Each scene shows the same named points in several views. A view is turned or mirrored, and shifted as a whole, has a little noise and may leave points out.

Scene 1
View 1
sudu: [ 34  11   9  -4   1  19 -19 -17 -15  -9 -17  -5   6 -26 -16   9 -11  10
 -16   1 -19   8  -8 -13   4  19 -13  10 -10  -1  13   7 -27]
rab: [ 16   4   3 -20  -8  15  -8 -21 -18  15  -5   7  18 -16  -2  -5   1  11
 -17   1 -16   1  -4  -1  -6  11  -8   8  -5 -10  -2   4 -36]
Sig: [ 11 -13   4  -4 -23   5  -6  -7  -5   4  -8 -17  -2 -10  12 -15   8   0
  -3 -22 -22  21   0  -5  11   3 -20  20 -13 -12  10   4 -17]
garud: [ 21   1   9   6  -8  10 -11  -8  -9   4  -7 -22  -5 -12  10  -9   6   9
  -6 -19 -16  18  -4  -3  11  -1 -19  12  -6  -4   9  17 -14]
vagup: [  7  -4   3 -13 -17  13  -3 -14 -11  22  -3  -3  14  -5  12 -14  13  11
  -9  -7 -16  14  -5   2  -1   3 -16   9  -6 -12  -1   5 -26]
poguf: [  7  -7   1 -11 -19  17  -2 -17  -7  17  -9  -7  16  -2   6 -14   8   7
  -1   0 -17  29 -10   0   7  17 -28  15 -20  -9   3   1 -27]
vizas: [-16 -25  -1 -19 -34   5   7  -6  -2  29   0  -9  10   5  27 -28  22  -1
   2 -21 -20  21   0   6   3  -2 -21  24 -15 -23  -6  -1 -23]
labe: [ 29  13  13  12   4  29  -3 -19  -6   5 -12 -14   9  -2  -3  -3   2  16
  -3  16 -13  38 -21  -7  14  20 -42  15 -15  11   7  21 -12]
pofe: [ 51   8  15  32   5   7 -22   0  -6 -32 -15 -37 -23 -30  -7   8  -4   3
  -9 -21 -20  25  -2 -22  32   1 -27  23 -13   9  32  23   6]
tufor: [ -7 -13  -3 -27 -21  25   5 -25  -5  20 -17  12  34  -3  -2 -15   4   2
   0  25 -17  38 -20  -3   5  35 -42  27 -34 -12  -3 -12 -39]
zapu: [ 11   7   5 -26  -5  17   1 -27 -19  20  -5  14  34  -5  -5  -4   0  11
 -15  20 -21  16 -11  -3   2  21 -28  19  -8  -8  -6   3 -38]
rero: [ -6 -19  -2 -15 -30   6   0  -7  -6  23  -5  -9   3  -7  20 -21  14   3
  -1 -24 -19  14   3   3  -1  -1 -15  16 -10 -18  -1  -4 -27]
Gifad: [ 33  10  17   1   4  -8  -9  -3 -18   1  14 -18   1 -10   8  -8   5   2
 -25 -23 -27   9   5 -15  32 -17 -13  33   7  -2   8  31   2]
rok: [ 28  -5   8  21 -12   4 -15   1  -2  -6  -8 -37 -29 -20  16  -9  12   9
  -3 -39 -14  12   5  -2   9 -14  -8   5  -1  -4  17  19  -3]
nelis: [ 26  -4  -2 -33 -17   0 -25 -18 -20 -17 -25   7  13 -49 -24  11 -20  -3
 -26 -11 -27 -18   1 -20   4  24   4  22 -16 -18  15 -21 -45]
View 2
tufor: [-24  18   0  -2   1 -14 -11  -9   3   9  -6  37   4 -16  17 -12  -5 -21
 -42  -9 -47  -6  12   8  -5   1  -4 -11 -22  -1  30 -20  -7]
pofe: [ -9  21 -35  10  61  17 -17  17  27  -9   0  -2 -28 -36 -22  -4  15  33
   3  10   9  -8  -7  16 -21  22   2   5   3  -4  12 -49  -7]
Sig: [-22  12  -2   5  21  -8 -12   9   6   6  13  13  -3 -18   1   2  17   1
 -11   2   1   1   2   5  -8  18  -1  -1 -12  -9  20 -12   6]
vizas: [-27  11  13   3   1 -16  -6   3   4  12  22  15   7  -3   6   2  20 -12
 -10  -4  -3   8   7   2  -1  14  -1  -7 -20 -12  22   2   7]
garud: [-17  10  -2   9  24  -3 -10   9   8  -1   4  11  -2 -25  -8   0  16  13
  -2  10   1   3  -5  17 -12  12   1  -1   4  -8  15 -16  -2]
rab: [-22   4   7   2  13 -20  -7  -4 -13   4 -16  40  14 -22  -5  10  -7   3
  -9  17 -22   3  -9  12  -9  17   6  -9   7   5  19  -1  -1]
rok: [-14   3   1  11  39   1 -11  20   9  -2  13  -6 -12 -30 -13   7  31  19
  11  13  32   3  -7  16 -11  17   5   7   8 -11  11 -12   5]
nelis: [-23   4 -14   3  48 -19 -28  -4 -26  -3 -37  50   2 -15 -17  33 -21   6
  -7  15 -14  -4 -13 -18  -2  48  -3 -20 -16  22  28 -10  14]
labe: [-17  17  -4   2  14  -3  -7   0  10  -1 -14  29   2 -34  -1 -16  -5   4
 -29   6 -35  -7   4  24 -15  -7   3  -3   5  -1  19 -26 -16]
zapu: [-29  22   3   5  -5 -19  -5 -10  -6   7  -5  41  17  -9   6   1 -11  -4
 -23   6 -38   1   1   5 -10   6   4 -11  -9   2  23 -10  -8]
sudu: [-17   8 -14   4  38  -3 -16   0  -7  -5 -26  35   0 -34 -13   9  -9  17
  -9  15 -19  -5 -10   9 -14  22   4  -6   5   9  19 -24  -5]
vagup: [-24   6  13   6   2 -19  -6   0  -4   6   3  28  13 -18   3   4   7  -3
 -11   7 -12   4  -2  13  -7   9   2  -6  -3  -7  16   2  -4]
rero: [-22   3  21   3   7 -19  -7   3  -5  13  11  15   5 -14   4   8  19 -14
 -11   1   3   7   4   5   2  19  -3  -5 -15  -8  22   7   7]
View 3
nelis: [  2  18  -4  23 -28 -12  11  -8  24  16   8   1  22  15  24  -2  16 -26
  17  16   2 -10  -3  22  13 -27  12  25  -8 -33 -40 -22  27]
rero: [ -7  14  23  17  -3  -1  -5   8  17 -22 -20  16  12   2  -3  -6   1  -6
  -9 -12 -17   2  12  12 -23  -1   0  -5  -5 -28 -10   6  -9]
vizas: [ -3  12  22   9  -8   4  -6   7  12 -27 -16  25   8   1   9  -7  -5  -8
 -13  -9 -15   5  16   8 -24   2  -1   1  -6 -25   1   8 -10]
zapu: [ 23  18  -5  21   6  17   6   9  12  -2   0  27  41  -4  23 -33  18 -14
  -5  -3 -22  14   5   7   1 -21  -3  24 -15 -29   1 -24   4]
sudu: [  6   2 -23  17   8  -6   5  10  36  25   8  10  22  -4  28 -17  18 -15
  11   8  -5   3   2   6   7 -13  -1  11 -14 -16 -23 -11   7]
vagup: [  3  14   8  14   4   6   0  17  21 -15  -9  18  23  -4   7 -16  11  -8
  -5 -13 -24   8   8   4 -17  -6  -5   1  -9 -24  -8  -7  -4]
tufor: [ 22   8  12  39  21  14   1 -15   5  -4  -4  28  38  -2  11 -28  -1 -19
 -29  -1 -22   6  12  19  -7 -26  11  32 -23 -37  21 -10  -6]
garud: [ -5  -1  -7   6   9  -7  -3  19  37   4  -4  11   6 -10  17  -9   9  -5
   2  -4  -7   9  12   1 -14   6  -8  -8  -5 -11 -11   5  -8]
rab: [  8  18  -1  18   0   5   3  16  21  -2  -5  16  33   2  13 -24  24 -11
   5  -8 -20   7   3   5  -7 -16  -5   9 -10 -27 -20 -19   7]
pofe: [ -6 -28 -36  -6  15 -22  -3  14  53  35  15   7 -11 -18  49   1  -3  -7
  10  13  17   2  17   1   4  14  -7 -10   0   6 -15  22 -11]
poguf: [  8   5   7  21  15   6   0   1  21  -5  -9  23  23  -4   9 -16   2  -9
 -12  -5 -18   6  13   8 -16  -9   1  10 -15 -23   6  -3 -10]
Gifad: [  0  -2  -8 -13 -19   2  -1  31  30  -7   7  19   0 -12  50 -15   8  -5
  10   1  -1  13  11  -2  -6  15 -15  -8   4   1 -14  10  -8]
Sig: [ -4  -3   6  17   5  -9  -3  -4  24  -2  -6  16   0  -4  18  -1 -10 -12
 -11   4  -2  -1  15  12 -11  -2   5   6  -8 -20  -1  13 -10]
labe: [ 19  -4 -18  22  33  10   1  10  26  14   3  23  30 -14  26 -30  10  -9
 -12  -3 -15  14  13   1  -3 -10  -5  13 -17 -12  11  -6 -12]
View 4
nelis: [ -5  10  12  11   7   9 -22  -1  51  18   4  21   8  30 -23 -13   0  28
  -4 -23  28  15 -26  18 -19   6  33  10 -34 -22 -25  -4 -15]
tufor: [-11  -1   2 -16   5   0   7 -20  28 -19  21  14  26  31  18  11 -37   7
   0  24  -1 -10   2 -24   0  30  18  15 -24   2  -9   7 -33]
Gifad: [-11  41  19 -14 -21  12 -22  -4   3   9  -2  11  -1 -25 -21  11  16  23
   8   7 -11  -7  -5  22  -7 -30  -4   3   4 -12  -6  17   1]
rok: [ -8  36   5  25 -26  17 -22  -4   1   1  -2   2  -6  -7 -13   1  22   6
  26   6 -13  11  -6  23   6 -20 -16  17   4  -1 -21   5  31]
Sig: [ -9  26   6   7  -7  12 -15 -20  15  -3   8   8   5   8  -4   7   0  11
  15  14  -7   2   5   8  -1  -3  -5  14  -8  -6 -11   3   6]
zapu: [-14   4  11 -33  -8   4   0  -3  15  -5   7  10  20   4  -3   5 -27  14
  -7   3   8   1  -6   0  -4  20  21  10 -24  -2  -8   7 -36]
labe: [-11   9   7 -16 -23  -8   3   0   6 -18   3   9  22  -1   7  10 -16   3
  12  12  -8 -12 -22  -9   4   8   9  15 -10   4 -16  16 -23]
vagup: [-10  13   7 -11  -8  13  -7 -15   4  -6   5   1   8   3  -1   2 -16   8
   5   9   0  12  14  11   3  11   3  14 -11  -3  -5  -3  -7]
poguf: [-11  13   5  -7  -7   6  -4 -14  13 -10   7   7  16  16   7   8 -16   7
   7  15  -7  -2   3  -5   2  13   5  15 -10   3  -8   4 -10]
rero: [-11  18   1   2   4  23 -11 -25  10   0  13   2   2  13   1   5 -12   7
   9  17  -3  15  28  11   2   8  -5  15 -10  -6  -4  -7   8]
View 5
rab: [  5  26  11   1  32   5  12   3   3 -17   5   0 -24 -16   4 -12 -19  -6
   8  -2 -26  -4 -17   2  -4  11   0 -19   6   8   4 -21  14]
sudu: [-25  17  17   0  17  12   1   9  -8 -16  -7  12 -34  -1   3  -9 -38  -7
  16   7 -27 -17  -3  -9 -13   9  -2 -31  10  -9  19 -18  17]
nelis: [-37  49  14  -6   6   4   8  18  -9 -15 -31  -1 -20 -19   1 -17 -20 -30
  18 -13 -39   7 -11  11  -9  11 -17 -36  -2 -12  34 -15  15]
garud: [-16 -11   7  11  16   6   3 -11  -6  -3  11  23 -31   1   3 -13 -12  -7
  15   4  -7  -8  -5 -19  -2  11   9 -20   7   4   2 -16  12]
vizas: [ 16  -3 -12  14  21   2   4 -14  -3   5  10  16 -19 -14  12 -25  21  -9
  10  -5   3  21 -20  -3   6   7   3 -19   1   7   0 -24  16]
Gifad: [-22 -19   9  10   7  21   6  -1  -6 -13  13  31 -46   5   3 -25  -3  -3
  31  -8  -8 -17 -23 -24  21  31  19 -30   6  13   7 -17  15]
tufor: [ 41  20 -15  -2  46  10  -2   6  -3 -10   5  -7 -19 -19  30 -19 -11   4
   4  16  -4  18  -4  17 -25  -7 -20 -40  20 -22  21 -30  32]
labe: [ 12   1   2   3  40  19  -2   6  -4 -16  15  11 -39   2  19  -9 -31  14
  10  21 -10 -13  -4  -7 -14   5  -3 -33  25 -10  11 -23  25]
Sig: [ -6  -7  -1  12  12   3   0 -12  -8   5   9  21 -24   0   9 -21   4  -8
  14   4  -4   8  -8 -11  -3  10   1 -22   6   1   9 -20  15]
poguf: [ 19   7  -4   6  32   7   0  -5  -4  -5  10   8 -21  -8  19 -13  -7   4
   7  10  -7   7  -9  -1 -11   3  -5 -27  13  -6   6 -24  20]
rok: [-38 -21   7  17  -1  -3   0 -29 -14  11  13  35 -27   9  -5  -8  -4 -11
  15   4  -4 -12  -4 -31  -2  13  12  -7  -1  10   1 -13   2]
rero: [ 12   4  -7  13  21  -6   7 -16  -3  11  10  13 -15 -12  13 -20  11 -12
   9  -5  -1  19 -14  -4  -5   4  -1 -13   1   9  -1 -24  14]
pofe: [-59 -30   7   8  -8  14 -11  -8 -24  -1   2  46 -51  21   5  -9 -24  -4
  27  16  -5 -25   5 -32  -7  18   5 -36  10 -17  23 -10  16]
vagup: [ 12   9   1  10  32   2  11  -8   0  -4  13   8 -22 -12   9 -18  -7  -4
   8   0 -12   4 -16  -2  -4   8   3 -16   9   9   0 -24  13]

Which points are out of place in each view (at most two, in the order of its rows)? Write none if all are in place.
view 1 -> vizas, labe
view 2 -> tufor, zapu
view 3 -> Sig
view 4 -> none
view 5 -> none
